A landscape with many peaks, sampled at points; each row gives a point and its height.
A climber steps from a point to the highest of its 2 nearest points, and stops where none of them is higher. Distance is the straight distance between rows; heights are no part of it.
Q6 h=58.9: [-70 -17  32  45 -38 -25 -22  48 -53 -44 -60 -55 -24  18 -33  22 -11 -10
 -21  16  34 -15  -4  40   0  31  22  28 -35  60 -48 -14 -25  34 -10  51
 -25  45  15 -12 -33]
Q868 h=54.3: [  13  -58  -27   24   -5  -72  -20  -52  -22   41    0   47   40   13
   -6 -107   17   51   -6   -3   55  -15   27   19   49    8   -1  -23
  -33  -26  -24   43   43    5  -41   11  -32   10  -41   -3  -37]
Q40 h=5.7: [ -7  -1 -63 -37  -1  -3 -30 -11  -1  46  67  20  12  -4  -3 -77  12  46
   2 -26  -3  24  29  10  13 -26   3 -44 -28 -35  38  35 -11 -17 -51  18
  -4 -48 -50  36  -6]
Q661 h=54.6: [  64   25  -38   16   26  -14    6  -59   42   22   -7   17  -22   14
   52    7   35  -33   46    5  -17   13    5  -25 -104  -45   -7   36
  -13  -20   12   70   22  -26    6  -20   15   -6   -5   30  -36]
Q484 h=8.5: [-19  23 -33 -16 -22  -1 -25  17 -27  37  61  11   1   8 -30 -23   7  19
 -26 -18 -37 -25  24   4  36 -22 -15 -70 -10 -68  35  50  -4 -24 -24  73
  40 -22 -65  28 -23]
Q99 h=39.1: [ 14   5 -39   9  -2 -34 -11 -31  35 -36 -14 -12 -21 -45  17  -6   3  -4
 -26  -9  24  18  18  13 -27  -7  18  35 -38  15 -36 -13  12 -23  29 -36
  21  28  51  12 -24]
Q231 h=46.9: [ 58  -2  23  33 -12 -33  -5 -21   0   8 -57  20 -13  21   7  -2  31  14
  39 -28  64  27  24  -8  16 -21   0  42 -60  31 -33  57  45 -16  55 -57
  65   6  45   7 -14]
Q650 h=55.1: [-17 -11   4   5  27  -5 -15  11 -44 -26  19  19 -15 -19   5 -15   6 -15
 -24  20  18  73   1 -19   2 -30 -12 -32 -18  36 -13 -14 -28 -47  14  -1
   2 -10  50  19   1]
Q583 h=28.6: [ -7 -24  76 -30   2  20   5  35 -48  -4  24  36 -26 -78 -65  24  -9   2
 -66  17 -35 -20 -22   3   1  39  -4 -40  54  18 -35  16 -24 -36  26  14
   9  14  20  -3 -32]
Q136 h=61.9: [ 19 103 -16   4  20   4  30 -21  16 -43 -44 -11 -28 -14  23  42 -14   1
  -7  12 -53 -16 -15  60 -30  -7  55  -7  37  25  -5   1  62 -11  52  -1
  24  67  49   1   2]
Q852 h=54.8: [ 33   4  59  19  28  14  27  18 -47  29   0  27  -7  75  10  35  14 -34
  35  39  -9 -31   8 -40  20  25  22 -11  28   1   5  44  20  27  11  48
  38  54 -43  29  -1]
Q178 h=43.4: [  3 -17  27  27 -28  -3 -22  36  41 -34 -36 -36   4  17  -1  -2 -37 -23
   0  -6   6   7  12 -17  60 -10 -29   8 -44 -27   6 -57  12  24  13 -23
  25   5  12  -5  18]
Q293 h=37.9: [ 39 -63 -34 -30  44 -11 -22 -25 -16  50  14  59 -20 -56  14 -62 -36   2
 -23  20  16   7  -7  11  -3  12 -63 -32  12  -6   6 -38 -20 -13  14 -16
 -15 -45  31 -46  31]
Q855 h=70.9: [-47  50  46 -30 -30  20  19  11  19 -59  23  24  25  74 -14  82   4  10
  40  26  17 -19   6 -39  27  -4  28  -6  27  22 -19   7   0  16  32  46
  73  39  12  31  33]
Q675 h=46.0: [ 13 -37 -10  -2 -42  40  -1  -2  46   9  14  14   6  20 -48   1  -6  16
 -22 -54  11 -59 -63  -4  50  48  19   2 -12 -18   9 -35   6  32 -14 -25
  -1  -1 -29  -1  17]
Q724 h=35.2: [ 25 -74 -29 -30  40 -27  -2  27 -22  73  -7  17  15 -37  47 -69 -13   3
 -27  13  13   4 -10  34  31 -16 -30 -47  -9   5  11  -3  -8  10 -30 -54
 -66 -25  23 -14  13]
Q835 h=7.1: [-13  88 -12 -10  10  -7   2 -58  44  -9  -4 -68   9  23  40  25  11  31
  68 -41  32   9  43  16 -31 -10  58  36 -28  28  54  19 -40  73 -47 -60
 -55 -54 -11   4  36]
Q47 h=14.5: [  9  44  28 -17  11  31  11 -21  14  57  30  56 -31  35  -8  -3  29  34
  25 -46 -27 -11 -11  -5  19   4  23  -9 -27  -6  49  86  -9 -44 -12  33
   5 -46 -30  34 -30]
Q987 h=58.3: [-46  55  24 -63  14  12   8  -5  20  -4  37  34  29  45  23  55  -5   6
  53  65   9  39  43  11  26 -29  60 -46  14  47  20  29 -43  17 -26  51
  12  -5  -8  -7  38]
Q699 h=39.3: [ -1  34 -35 -49  17   5 -10  30  -2  -8  -4 -39 -20 -62  19 -21 -30  -9
 -41  11 -61  26  38  56  45 -15  26 -41 -25 -38  -1 -18   0 -11  13  32
   0  36  21   1   0]
Q170 h=53.1: [-12  41 -19 -42  45  18   1   7  -3   4  34  -1  16  11  62  45   4 -20
  16  63 -23  48   4   0  -9 -28  24 -49  -1  23  16  12 -61 -13 -23  38
 -19   3   8   8  59]
Q891 h=34.6: [ -41  -31  -12   23   -3  -38  -24    7   25 -105   19   -3    7  -10
   32   17   -7   -5  -11   -3   33  -25   17  -32  -74   45  -11   46
  -35   16  -70  -67  -11   17  -37    2    5   17   22   18  -30]
Q592 h=53.0: [ 48  -8  55  49 -30  27  47  18  21 -11 -42  33  -3  10 -44  33 -15 -16
   1 -41 -14 -38 -50  27  44  18  -9  28  17   0 -39 -68  57  12  52 -23
  22  35  34 -12  34]
Q562 h=40.9: [-21 -20 -41 -69 -13 -29   7  25 -45  70  11 -62  64  15 -33 -73  -4  34
  -7 -35  20   6  23  13  53 -39   9   8 -46 -48  17  20  11  39 -34 -36
  -5  18 -10 -18 -64]
Q786 h=6.7: [ -5 102 -21 -49   9   3  15 -45  62 -13  -4 -48  -2 -13  53  47   8   1
  70  -2 -20  43  28  21 -29 -45  33   4   0 -10  51  83   1  10 -13 -12
   2 -23 -29 -11   4]
Q60 h=26.2: [ 56 -19 -26 -12  -2  32  -4  37 -21  18  -4   7 -38 -68 -27 -21  -2  -7
 -44   0 -23   5  -2  10 -63 -14 -63  14  46 -32   6  18  10 -57  44  14
  25 -28 -11 -13 -41]
Q111 h=44.6: [-30  20  -1 -44 -24  39  14  49 -35  -8 -59 -83  46 -25 -21 -27 -18  -7
 -15 -30 -27  28   8  48  73 -24   8  -4 -20 -18  40 -42 -15  27 -18 -44
 -33   2  18 -71  31]
Q374 h=63.0: [ 40  54  16  -6  29   4  36 -26  43  42 -45   6   0  31  60  38   4 -19
  73   3 -13  -4  11 -15 -58 -25 -14  41   0  14   7  61  42  20  21 -28
  17  26   8  17   6]
Q28 h=29.1: [ 32   4 -84 -34  -8  46  47  13  11   7 -12   8   0  -1 -26   0  35  25
 -17 -27   2 -22 -23  -9 -68  30  10  26  20  21 -11   0   4 -14  31  22
  10  21  11  13 -29]
Q66 h=45.4: [  3  21   6 -23 -24  -2  -4   4  -4   5 -32 -35 -22 -33 -40 -29  -4  -4
 -38 -19 -21  -9  27  66  67   6  51 -22 -23 -23   3  23  12  -1   5  -1
   0  35  12   1 -29]
Q203 h=19.4: [-31  38  31 -22 -46  -2 -11   8  36 -14  24 -46  -4 -12 -36 -26  11   4
 -15 -49 -27  -6  36 -10  53 -29 -10   5 -14 -69  57  33   6   3 -38 -14
   9 -50 -45  -5 -44]
Q369 h=38.4: [ 28 -31  -2  35  26  34 -21  18  -3  38  -5 -18   6  28  42  62  -3 -44
  39  24 -27  46 -36 -57 -40 -23 -77  16  30 -31  39 -71 -32  -6  27  26
  13 -45 -21 -10  62]
Q385 h=26.0: [ 37 -25  59   8  23  -1  30  17 -41  33 -16  64 -29 -68 -32 -24 -25  -4
 -56  31 -43 -36  -7  34  -7  41 -27 -46  71 -18 -38  -5  15   3  49  29
 -12  18  -2 -28 -21]
Q737 h=50.5: [-17 -31 -25  51  -7  15 -10   4  28 -17 -28 -17  35  63  10  35   6 -23
  16  11  53 -22 -29 -12  -9  48  37  19 -38  55 -27 -75 -24  49  -3  -8
 -14  57  29   3  34]
Q142 h=56.0: [  4  -4 -21  50 -29  21  20  -8  35 -16 -21 -16  15  22 -28  22  26  29
  -5 -68  54  26 -31 -43  -4  10 -13  44 -33  27  12 -47 -22 -20  17 -54
  22 -31  22  16  54]
Q117 h=59.9: [ 15 -50  20  30   0   8   4 -34 -16 -26  11  61  -2   3 -33   0   7   8
  16  -8  50  28 -54 -44 -42  44  -4  13  20  68 -27 -47 -34 -15   4 -41
 -39 -28  32  24  36]
Q427 h=62.4: [-16  15  54   2  -8   6  -2  23   6 -31  27   4  16  58  19  61   2 -38
  48  54   4 -15  14 -65 -12  -6  -5   4  22 -18   3  25  -5  33  -4  46
  36  31 -53  31   2]
Q953 h=15.2: [-79  65  27 -25 -54 -29 -26  14   6 -35  35 -70 -21  11 -74 -35  23  11
  -2 -14   4 -27  58 -14  43 -38  22  48 -35 -43   9  25 -10  32 -46  -7
   7 -43 -19 -14 -64]
Q744 h=39.9: [ 12 -38   1  61   7  44  -9  54 -53  39  -6 -17  30  46  34  49  -2 -34
  28  15  16  42 -44 -58 -17 -12 -68   6  18  -3  35 -40 -29 -14  12  38
  -2  -4 -52 -14  40]
Q968 h=18.9: [ 33   1  62 -15 -10  19  11  -8  11  90   2  36 -35  25  12   6  35  22
  30 -30 -16 -47 -34  13 -14  17  18  26  -9   1  41 105  12  17 -30  16
 -49 -41 -64  19 -56]
Q838 h=61.0: [ 32 -55   0  62  29 -57 -19 -27 -15  31   0  54  30  11   3 -67  -2  18
 -11  54  36 -52  14  36  43   3 -11 -40 -20 -38 -35  43  37  16 -14  23
 -21  37 -31   2 -37]
Q728 h=3.9: [ 27 -14 -39   7  25 -31 -56 -22 -19  44  48  16 -31 -22  11 -75   7  10
 -10   7   2  57  35  -4   4 -51 -41 -21 -26 -36  41  25  -4 -36   3 -12
  29 -58 -29  16  -2]
Q181 h=50.0: [   9 -100  -29   -1  -36   38   -1   19  -11   18   -4   32   67   33
  -44   -8  -10   37   -7  -38   47  -36  -42  -28   28   54   -7  -22
    3   16   -5  -49  -14   41  -30  -15  -22   17  -30   10   18]
Q746 h=44.8: [ 19  -9 -47 -12   8 -10 -21 -12 -22  -8  73  61  36  38  30 -44  10 -15
  48   2  19  65  26 -78 -63 -37 -54   1  61 -21  -9 -22  -3 -16  11  -2
  22 -54 -38  60  54]
Q144 h=33.1: [-50 -33  20  16  41  -2  -6  23  31 -86  15  -6  40 -30  30  52 -23 -28
  -4  21 -12 -15   6 -47 -63  44 -17  -1   4  -5 -57 -91 -18  -8 -44  -6
  -9  23  39  17  -1]
Q16 h=31.5: [ -4  33 -96 -36 -10  42  30  -2   1  -8 -28 -55  22  29  10   6  47  57
  30 -26  48  13 -20  17 -69  29  64  47   3  58 -18  18  -2  -4  16  14
   3  54  15  13 -21]
Q993 h=47.0: [  -7  -55  -36  -15    0  -79   -2  -21  -34   77  -13  -19   59   -7
   -6 -105    0   48  -28  -37   17   -8   35   19   47  -37   -1   10
  -59  -48  -17   19   47   27  -35  -15   -7   46  -24  -27  -80]
Q566 h=39.8: [ 12 -66  15   2  21   0 -29   8 -16  11  -5  42  11 -62   1 -19 -43  -4
 -40   2  -7 -23   8   0  10  42 -76 -16  14 -13 -12 -65 -20   2 -16 -10
   3 -23   8 -45  12]
Q73 h=23.8: [ 44 -34   0 -27  28  22  28  15 -31  55  16  82   7 -15 -46 -36 -17  20
  -1  32 -13 -51 -13   8  27  47 -16 -49  75 -26 -20  17  12  28  21  16
  28   3  -1  -3 -12]
Q212 h=43.2: [ 18 -30 -13  43 -21   8   9 -14   0 -19 -20  10 -42  -8 -34  -5  35  -3
  11 -51  35   7 -34 -51 -74   3 -13  67 -11  25  -2  32  19 -51   4  -5
  -9 -26 -24  21 -33]
Q225 h=40.6: [-24 -20 -40 -49  13  -4  24  14 -29  48 -62 -76  20 -12  16 -49   5   5
 -21 -32   0   7  -3  77  67 -28  43  -6 -22 -11  27 -18 -10  29 -30 -50
 -57  14  25 -41  27]
Q378 h=33.9: [-26 -37  10  41 -30 -65 -59 -43  25 -41   4  21 -34 -23 -30 -46  -2  -1
 -38  13  33 -21  13   2   2  37   8   7 -21  23 -39   5  11  -5 -34   0
 -32  -4   5   1 -19]
Q69 h=27.7: [-29  22  18  46 -16 -36 -37 -58  46 -36  50  41 -45  17 -43  -2  -8 -18
 -33  25 -45 -38  34 -20  62  22  18 -12 -16 -44  -9   0  16  27 -15  30
  33   1 -15  13  13]
Q353 h=36.5: [-15 -47 -13  17   3 -48 -30 -16  28 -79  -5  29  -6 -29  -6 -26   1 -11
 -22  10  30  11   8 -28 -40   5   5  19 -47  24 -60 -32   1  -6 -27 -10
   0  12  28   3 -32]
Q498 h=40.5: [ 34  -9  43  34   2 -33 -18  30  33 -40 -38  -2 -11 -23  17 -11 -62 -54
 -15  -1 -28  -8  14  -3  36  -4 -67  17 -37 -55 -41 -91  53   2  30 -15
  56   8  23 -16  31]
Q218 h=64.6: [-52  82   0 -12   1  18  -3  -3   7 -59  48  14  13  67  16  75   1  25
  45  28  19   4  21  -6  37 -10  81 -17  15  21   6  21 -27   3   9  46
  54  22  12   8  48]
Q660 h=12.4: [-54  61  18 -32 -38 -47 -26 -16  30 -72  32 -74 -19   5 -30 -10   1  11
  -8  11   1 -15  61   3  29 -21  23  59  -8   8 -15  29  12  60 -36 -39
  12 -34   9  19 -66]
Q802 h=33.6: [-37  54 -53 -46 -20  36  37  17 -29 -59 -18 -49  21  -5  -2  44  24  42
  38  -8  33  30 -16  -8 -49   3  34  45  15  51  14  25 -22  -4  26  12
  18  28   1  -8  -3]
Q96 h=10.0: [-17  88  19 -14  -8 -34 -29 -58  59 -57  28 -28 -23  11  20  -2 -10  14
  26   7  28  -7  52  -4  38 -28  32  22  -1  15  -8  23  10  39 -30 -45
  18 -23  17  12  -8]
Q683 h=48.5: [-26  26  -3 -26 -22  43  10  22 -15 -44  -2 -63  26 -30 -34 -15  11  34
  -6 -33  -1  42  12  17  78  10  28 -15  -3   4  14 -55 -53  20 -15 -54
  -7 -35  30 -45  50]
Q681 h=45.9: [ 27   2  30  22   2  15  10 -25  -4 -26  57  25   7  45  21  78  16 -21
  50  28 -19  36  -6 -72 -61 -28 -33   8  71  12  11  16  -7 -20  30  35
   6 -42  43  19  20]
Q924 h=51.3: [ 31  63 -36 -57  36   8  15 -19  21 -13  12  -4  -7 -56  51  -3 -38   5
 -10  23 -55  39  13  46 -17 -41 -28 -16  68   6  -4 -22  39 -28  34 -14
  15 -16  56  -4  17]
Q247 h=23.9: [ 19   4  96   8   5 -13   6 -18  -8  90   4  38 -23  22  14 -17  32  -2
  30  21 -20 -33  -3  46  53  -3  35 -29   8  14  16  96  22  30 -27  -9
 -35 -12 -36 -11  -7]
Q897 h=64.5: [ -7 -10  35  72  -5 -31   8 -72   7 -37  -4  39  -8  34  -2  51  -7 -13
  11  -1  38  32 -25 -50 -17  16  -2  39  -3  83 -31 -22 -16 -20  21 -44
 -14 -22  74   8  30]
Q964 h=26.8: [ 49  -9 -69 -36  -4  32  48  -1   5  21  30  20 -12 -25 -34  -3  29  12
   1 -34 -39  -8  -7 -20 -98  14 -38   9  64  -8  -3  23  18 -46  49  12
  -8 -41  26  11 -45]
Q62 h=53.3: [  6   5  -8  -6 -17   1 -19   5 -34  42 -20   7 -28 -26 -32 -51  15  35
 -41 -12  -1  13  -6  78  56  -3  56 -33 -49  23  13  56  -4 -34  17   4
  10  10  12 -19 -15]
Q584 h=56.4: [ 46  60  35  17 -13  19  56   9  -2 -29 -45   8  -4   5 -14  45 -21   5
 -17 -31 -31 -24 -40  47  13   3  22   4  53  26 -26 -50  78  -7  60   4
  23  44  43  15  41]
Q499 h=52.2: [ -1  23  -9 -14 -32  39  13   2  29 -41 -24 -36  13  -3 -33   5   4  33
   5 -79  42  30 -12   1  44  24   3  24 -24  19  12 -62 -20  -2  18 -80
  16 -34  14 -23  70]
Q952 h=55.9: [ 24 -92   3  12  19  10  10  -7 -19  -1  29  88  38 -12 -29 -32 -15  20
  -5  14  39   2 -41 -48 -21  68 -41  -2  55  36 -36 -47 -30 -11 -14 -33
 -54 -23  -3  -1   9]
Q991 h=43.3: [ 19 -13 -23   0  15   5 -14 -18  -5 -17  68  56   0  58  18  29  38 -15
  53  35 -31  45  13 -77 -78 -31 -50  -8  75 -36 -23  -2  -2 -19  25  37
  21 -52 -11  33  26]
Q862 h=56.1: [ 26  80 -50 -48  39  26  43  10   2 -22 -11 -10 -14 -53  29   5 -18   8
 -11  -1 -57   9   1  62 -22 -16  22 -13  65   4 -12  15  39 -31  42  -7
  16  41  53 -23  -7]
Q921 h=5.9: [-25  54 -15 -42  -4 -11   2 -40  39   1  15 -82   3  24  34  16  17   0
  90 -26  19  39  51 -28 -21 -44  20  40 -37 -10  48  44 -15  32 -51 -44
 -37 -42 -43   8  -4]
Q919 h=47.5: [-43 -23  36  44  -8 -13 -22  23  12 -16 -25 -53  23  68  18  23 -12 -51
  14  28   3 -30  -3 -31  35   5  12  -6 -44   5  14 -51 -17  52 -25   7
 -16  45   3  -8  13]
Q91 h=38.8: [ 39  -7  27  30  26 -30 -18   4   9 -12  -2  16 -18  -8  44   2 -49 -68
   0  26 -21  10  38  -2  -8 -28 -78  16 -21 -61 -14 -82  26  -2  45  16
  50 -16  45 -28  42]
Q505 h=54.9: [  7 -35  24  33  46 -64 -15 -35 -23  30 -18  43   6  50  27 -50  23 -13
  21  69  10 -62  12  30  18  15  28  -4 -10 -22 -44  46  28  46 -37  22
 -26  56 -26   4 -41]
Q300 h=37.1: [ 25 -30   2  32  41   4 -27  -5   5  21   5  12 -30 -12  45  27 -27 -52
   0  21 -57  25 -13 -19 -56 -27 -94  -2  28 -49   9 -65 -14 -11  36   3
  16 -39  20 -21  47]
Q593 h=24.0: [-25  21  50  21 -43 -17 -20  11  42 -24  20   9 -42  -3 -53  -8 -12 -17
 -31 -21 -42 -30  18 -14  63 -27 -20 -19 -30 -81  27   4  29   9  -9   2
  49 -18 -49  13  -6]
Q138 h=57.8: [-97 -20  45  48 -22  -8  -9  43 -46 -25   4 -50   4 -24 -12  42 -14 -26
 -63 -11 -41 -34  -7  21  11  50  11 -45 -10  -5   6 -43 -46   2 -35  58
 -37  38 -30 -17 -25]
Q134 h=43.1: [-21 -39  19  82 -17  41  -3  37 -31  23   4 -21  21  40  13  25  14 -23
   4 -20  23   0 -37 -45   5  -2 -17  14  -5   8  23  -4  -7   8 -29  23
 -32  18 -71   2 -15]
Q844 h=47.1: [ 24 -57  28  97 -35  28  11  25   1  10 -48 -13 -10  26 -12  35 -14 -32
 -16 -22  19 -58 -59 -23   1  48  -5  47 -16  27   0 -37   9  23  13  22
 -12  36 -41  -9 -17]
Q258 h=40.0: [ -2  65 -25 -57 -11  25  19  36  -1 -15 -21 -58   3 -34  24  43  18  19
  71 -26 -16  69   4  16   2 -42 -19  41  -3 -37  53  45  -6 -47  72  -7
  55  -8 -16 -24  37]
Q311 h=49.3: [ -5  36   0   1  22   5  -6  -8 -30  -5  31  39   7  34  40  70  -1 -36
  41  57 -24  90  -8 -37 -33 -44  -2 -33  28  32   2   7 -39 -37  21  73
  34   0  22   9  36]
Q839 h=52.8: [ 31 -92 -62  -5  -4  15   5  25 -12   8  -9  49  63  10  -7 -36 -32  11
   1 -12  55 -10 -36 -46 -22  53 -27   0  38  -1 -34 -76 -11  16 -20 -11
 -28   3  -5  -8  25]
Q400 h=49.2: [ 22   1  40  46  37 -38  -8 -14 -32  24  24  72 -11  81  -5   2  15 -19
  41  68  -6 -34  30  -9  23  24  27 -35 -14   9 -29  61  25  26  -1  36
  30  47 -33  40  -1]
Q291 h=8.3: [  0  76  -1 -17  -1 -34 -10 -59  65 -31   4 -50  13  11  49   5  -9  38
  43  -9  69  -1  31  -5  -6   8  29  42  -3  58  26  -9  -9  47 -41 -74
 -27 -27  21  26  23]
Q547 h=48.2: [-39  -9 -57 -28  30  16  18  23  -6 -20 -18 -48  -3 -21  35  -4  -8 -15
 -51  21 -29 -34 -12  60 -37  32  67  -1  -4  18 -23 -46 -41  29 -52  12
 -82  57  37 -31 -17]
Q398 h=60.9: [-12 -14  -3  20  -6 -14 -28  21 -39  -6  -5  16 -37 -39 -27 -44  15   8
 -44  10  22  53  -6  38  35 -13   7 -45 -33  42   1  24 -16 -54  20  10
  25  -2  40 -26  -3]
Q107 h=8.2: [  9  78  -5 -59  25  -7  -4 -40  56  -7  18 -13  -4  -5  53  21   5   9
  35  22 -14  13  42  16  14 -58  40 -12   1  -3  16  34  13  -1  -8 -28
  31   4  14  13  16]
Q245 h=36.3: [-14 -54 -63 -85 -10   2  15  50 -60  44   1 -57  68  -3   5 -56   3  25
  -4 -21  14  10   7  16  20 -10 -13   1   1 -31   4   3  11  28 -44  -6
 -46  28 -30  -6 -49]
Q580 h=36.6: [  6  27 -24 -52 -15  30  22  19   0 -11 -32 -37  18  -8  13  24  28  13
  41  -4  19  54   2  -5 -12 -21   3  30 -14  12  30  52  -7 -28  34   6
  34  -5  12  12 -12]
Q34 h=30.5: [-29 -14  65 -20  13  32  10  33 -26 -32  32  42  20 -75 -59  43  -4 -12
 -43  13 -52 -11 -15   8  -7  43 -17 -43  58   9 -56 -52 -32 -37  28  15
  29   3  57   8  14]
Q257 h=31.8: [-62  -6  38 -26   3  19   0  41  -8 -71   5  -1  37 -60  -7  49  -5 -19
 -21  22 -15  21  -4 -20 -29  46   7 -33  22   8 -59 -57 -36 -31 -11  14
  21  15  57  -1   5]
Q259 h=37.8: [  9 -40  -2 113 -26   2 -15 -53  -3 -11  -9   8 -43 -27 -21 -19  14  -4
 -53 -47  32  -9 -27 -35 -39  28 -23  38  -2  10  19  66  23 -62  12  44
 -31 -15 -79   2 -45]
Q527 h=52.3: [-32 -43 -11  30   7   9   6  25 -26   9 -20 -39  10  -4  23  20 -18  -9
 -62  22 -42 -67 -25  53  -7  33  25 -39  -3  -3   0 -34 -47  19 -30  54
 -64  71 -15 -18 -14]
Q800 h=35.0: [-24   5 -41 -67  15  19   9  59 -40  26  -7 -51   8 -53  -5 -21 -31  -2
 -67  11 -70 -17  21  70  33 -18  17 -59  29 -55  31  13 -20   9  -2  45
 -11  20 -23 -13 -21]
Q429 h=34.5: [-67  -1  22   9  47 -37  19  19 -10  25 -32 -60  -7  -2  42 -31 -42 -53
 -60  34 -31 -42  18  51  41 -54  -4  -9 -41 -32  18  -9   2   9 -45  -5
 -58  32  28 -51  13]
Q515 h=30.3: [  4   5  39   2 -21 -17 -24  -8  11  -1  15  28 -28  10 -36  -5   6   1
   7  35  22 -35  -7   9  15  21  48  -1   1  56 -17  16  -2  33 -20  -3
 -16  14  -2   9 -17]
Q789 h=26.4: [   7    7  -14 -114  -18   58   40   27   25   40   36    7   18   -6
  -31    5  -23   39   15   -9    2  -21   -7   34   50   17   15  -45
   27  -17   18    6  -18   38  -23    6   10  -31  -25  -16    2]
Q976 h=11.0: [ -4  39 -16  -7  -1  21  -8   0  13  82  38   4 -34   4  -9  -5   0  22
 -21 -42 -63 -43 -10  34  42  -4   5 -45 -27 -65  59  55   3 -16 -13  45
  19 -19 -58  16  -2]
Q15 h=65.2: [-74 -11  62  67 -23  -3 -18  43 -77 -24 -19 -25 -27   2 -41  18   6 -18
 -40  17   5 -16 -28  21  -5  29  24 -10 -12  52 -10  10 -48   0 -25  46
 -26  16 -18 -15 -21]
Q519 h=27.5: [-15  -9  65  31 -23 -32 -16 -24 -19  62   0  26 -17  39 -33  -8  33  13
  16  12  16 -30 -25  17  62  20  34  -1 -22  35  22  45  19  26 -18  13
  -4  -3 -13  -1  -3]
Q256 h=33.0: [ 13 -88 -48 -38  25  16  21  41 -45  81 -11 -11  56 -17  30 -62   0  23
  -8  10  43 -15 -20  30  10 -20 -29 -44  10   6  12   1  12  31 -39 -19
 -65  17 -24 -22 -30]
Q226 h=30.4: [  0 -29  14  49 -14 -30 -33 -78  60 -23  32  54 -27   8 -43 -20  -4   1
 -20  17  -6 -59   9 -38  32  35   0   3 -15 -37 -12   8  32  17 -28  -1
 -18 -18 -43  10 -21]
Q926 h=50.9: [-17 -29 -32   9  20  -5 -30  16 -33 -40  27  19   8   7  29 -20  11 -23
  -8  15  24  80  -1 -67 -62  -6 -22 -14  -3  35 -28 -49 -45 -46 -27  -8
  -8 -22  12  42  21]
Q26 h=33.3: [ 43 -50 -16  61  16 -21 -18 -59  15  24 -14  16 -44 -52 -15 -48  21   5
 -39  -2   6 -27  -4   7 -30   0 -32   8  -8 -14   0  65  38 -59   2  13
 -35 -15 -50  -7 -54]
Q492 h=54.2: [ 67   7  55  23  17 -12   8  -4  18  49 -63  22  -7  46  36   5  31 -25
  61   5  33  -1   5  -7 -21 -13 -10  38 -34  20   8  63  35   3  28 -50
  25  16   6   7 -27]
Q615 h=60.2: [-14  21  28  86 -23  -6   0 -51  32 -47 -30 -34   7  48  -2  87 -16  -5
  25 -51  24  29 -33 -52 -33   1 -22  46   4  40  13 -53 -11 -17  30 -37
  19 -29  50   3  58]
Q452 h=43.6: [-21 106  24 -51  -7  18  13  37  21 -26   3 -34 -11 -30  19  58 -12  -2
  29  -3 -42  54   3   9  16 -59 -24  -5  22 -47  44   2  12 -39  61  -5
  40 -59 -24 -46  76]
Q375 h=46.8: [ 12  68   2 -75 -10  30  21   7  -7 -15  -6 -18 -14 -39  22  33 -23   7
   8  10 -65  38  -9  19 -23 -49 -43  -6  72 -31  16 -14  38 -44  84   9
  60 -43  28 -25  57]
Q631 h=23.6: [ 21  13  -2 -79   4  47  51  11  -1  70  38  74  12   8 -31  -3 -11  51
  16  -8 -22 -53 -10  16  35  32  26 -56  35 -35   2  22   0  11  -5  36
  26  -6  -9  15   1]
Q929 h=53.7: [-38  22 -13  20   0  -1  -6  18  20 -62 -49 -59   2  41   9  32   4 -15
   6  18  33 -44   3  18 -27  36  42  44 -33  50 -51 -11   1  65   9  21
  -2  43  13   9 -19]
Q200 h=48.1: [ 45 -17 -36  42  16 -30  -9 -39  29  12 -37  20 -37   4  24 -32  36  -9
  22 -12  30  15  -3 -37 -97 -13  -2  55 -31  23 -18  46  21 -26   4 -33
 -26  -4 -18  45 -49]
Q37 h=29.7: [  34  -40  -10    9    7  -14  -10  -14   -4   29  -12   16  -62 -103
  -14  -41   16    9  -71   -3  -11   24   -4   10  -40  -18  -49   10
   11  -16   30   74   14  -68   11  -19  -25  -40  -41  -16  -58]
Q571 h=43.0: [ 41 -11  -5  26 -23 -47  -2 -23  -6 -43 -24   7  -2  13 -10 -14  10  30
  28 -18  63  30  30 -16 -17 -24   3  37 -12  48 -32  21  34 -35  67 -32
  52   6  87  25 -22]
Q235 h=48.0: [ 12 -11 -28 -18  16 -13  -5   0  -8 -12  40  25  47  11  44 -16  10 -14
  36  12  30  74 -10 -84 -92 -24 -22  13  26  26  10 -45 -33 -28  -8 -35
 -28 -33  -8  37  49]
Q384 h=37.6: [-41 -11 -25 -10  39 -27   4   5 -19  51 -44 -67   2  16  45 -41  -5 -29
 -30  -1  -4 -11   0  63  40 -36  40  13 -57 -17  46 -40 -18  25 -49 -27
 -67  40  38 -49  -4]
Q532 h=50.1: [ 16 -22  57  64 -27  13  23 -15  27  -3 -42  17 -25  10 -21  52  -6 -11
  14 -17   5 -46 -35 -20   3  38  15  66   0  28 -33 -28  28  15  47 -17
   5  24  11   6   9]
Q338 h=30.6: [ -3   2   1 -59 -24  57  29  39   3  25  27 -21  -7 -44 -30   1 -19   1
 -55   1 -59 -28  -3  53  35  10   3 -58  44 -48  29  -1 -13  12 -20   7
 -30  -7 -32  -2   2]
Q3 h=42.3: [ 24 -39 -28  11 -15  33   2   2  20  16  17  23  -6 -22 -47  -1 -29   3
 -37 -33 -36 -20 -22  11  -4  42 -35 -15   5 -26  -3 -70  -4  -9  12 -11
  -3 -24   1 -11  34]

Call two points neighbours if one is among the 2 nearest of the other. Go from one point of each pair to the other, from neighbour to neighbour, staying as high as possible. Name the lowest point that can't be avoided.
Q855 / Q353 | Q60
Q398 / Q838 | Q991
Q15 / Q136 | Q300
Q897 / Q15 | Q384
Q398 / Q136 | Q256
Q838 / Q855 | Q400

Where does a climber stop that starts at each point below?
Q991 | Q855
Q338 | Q398
Q921 | Q353
Q300 | Q15
Q802 | Q136
Q256 | Q838
Q786 | Q353
Q40 | Q353
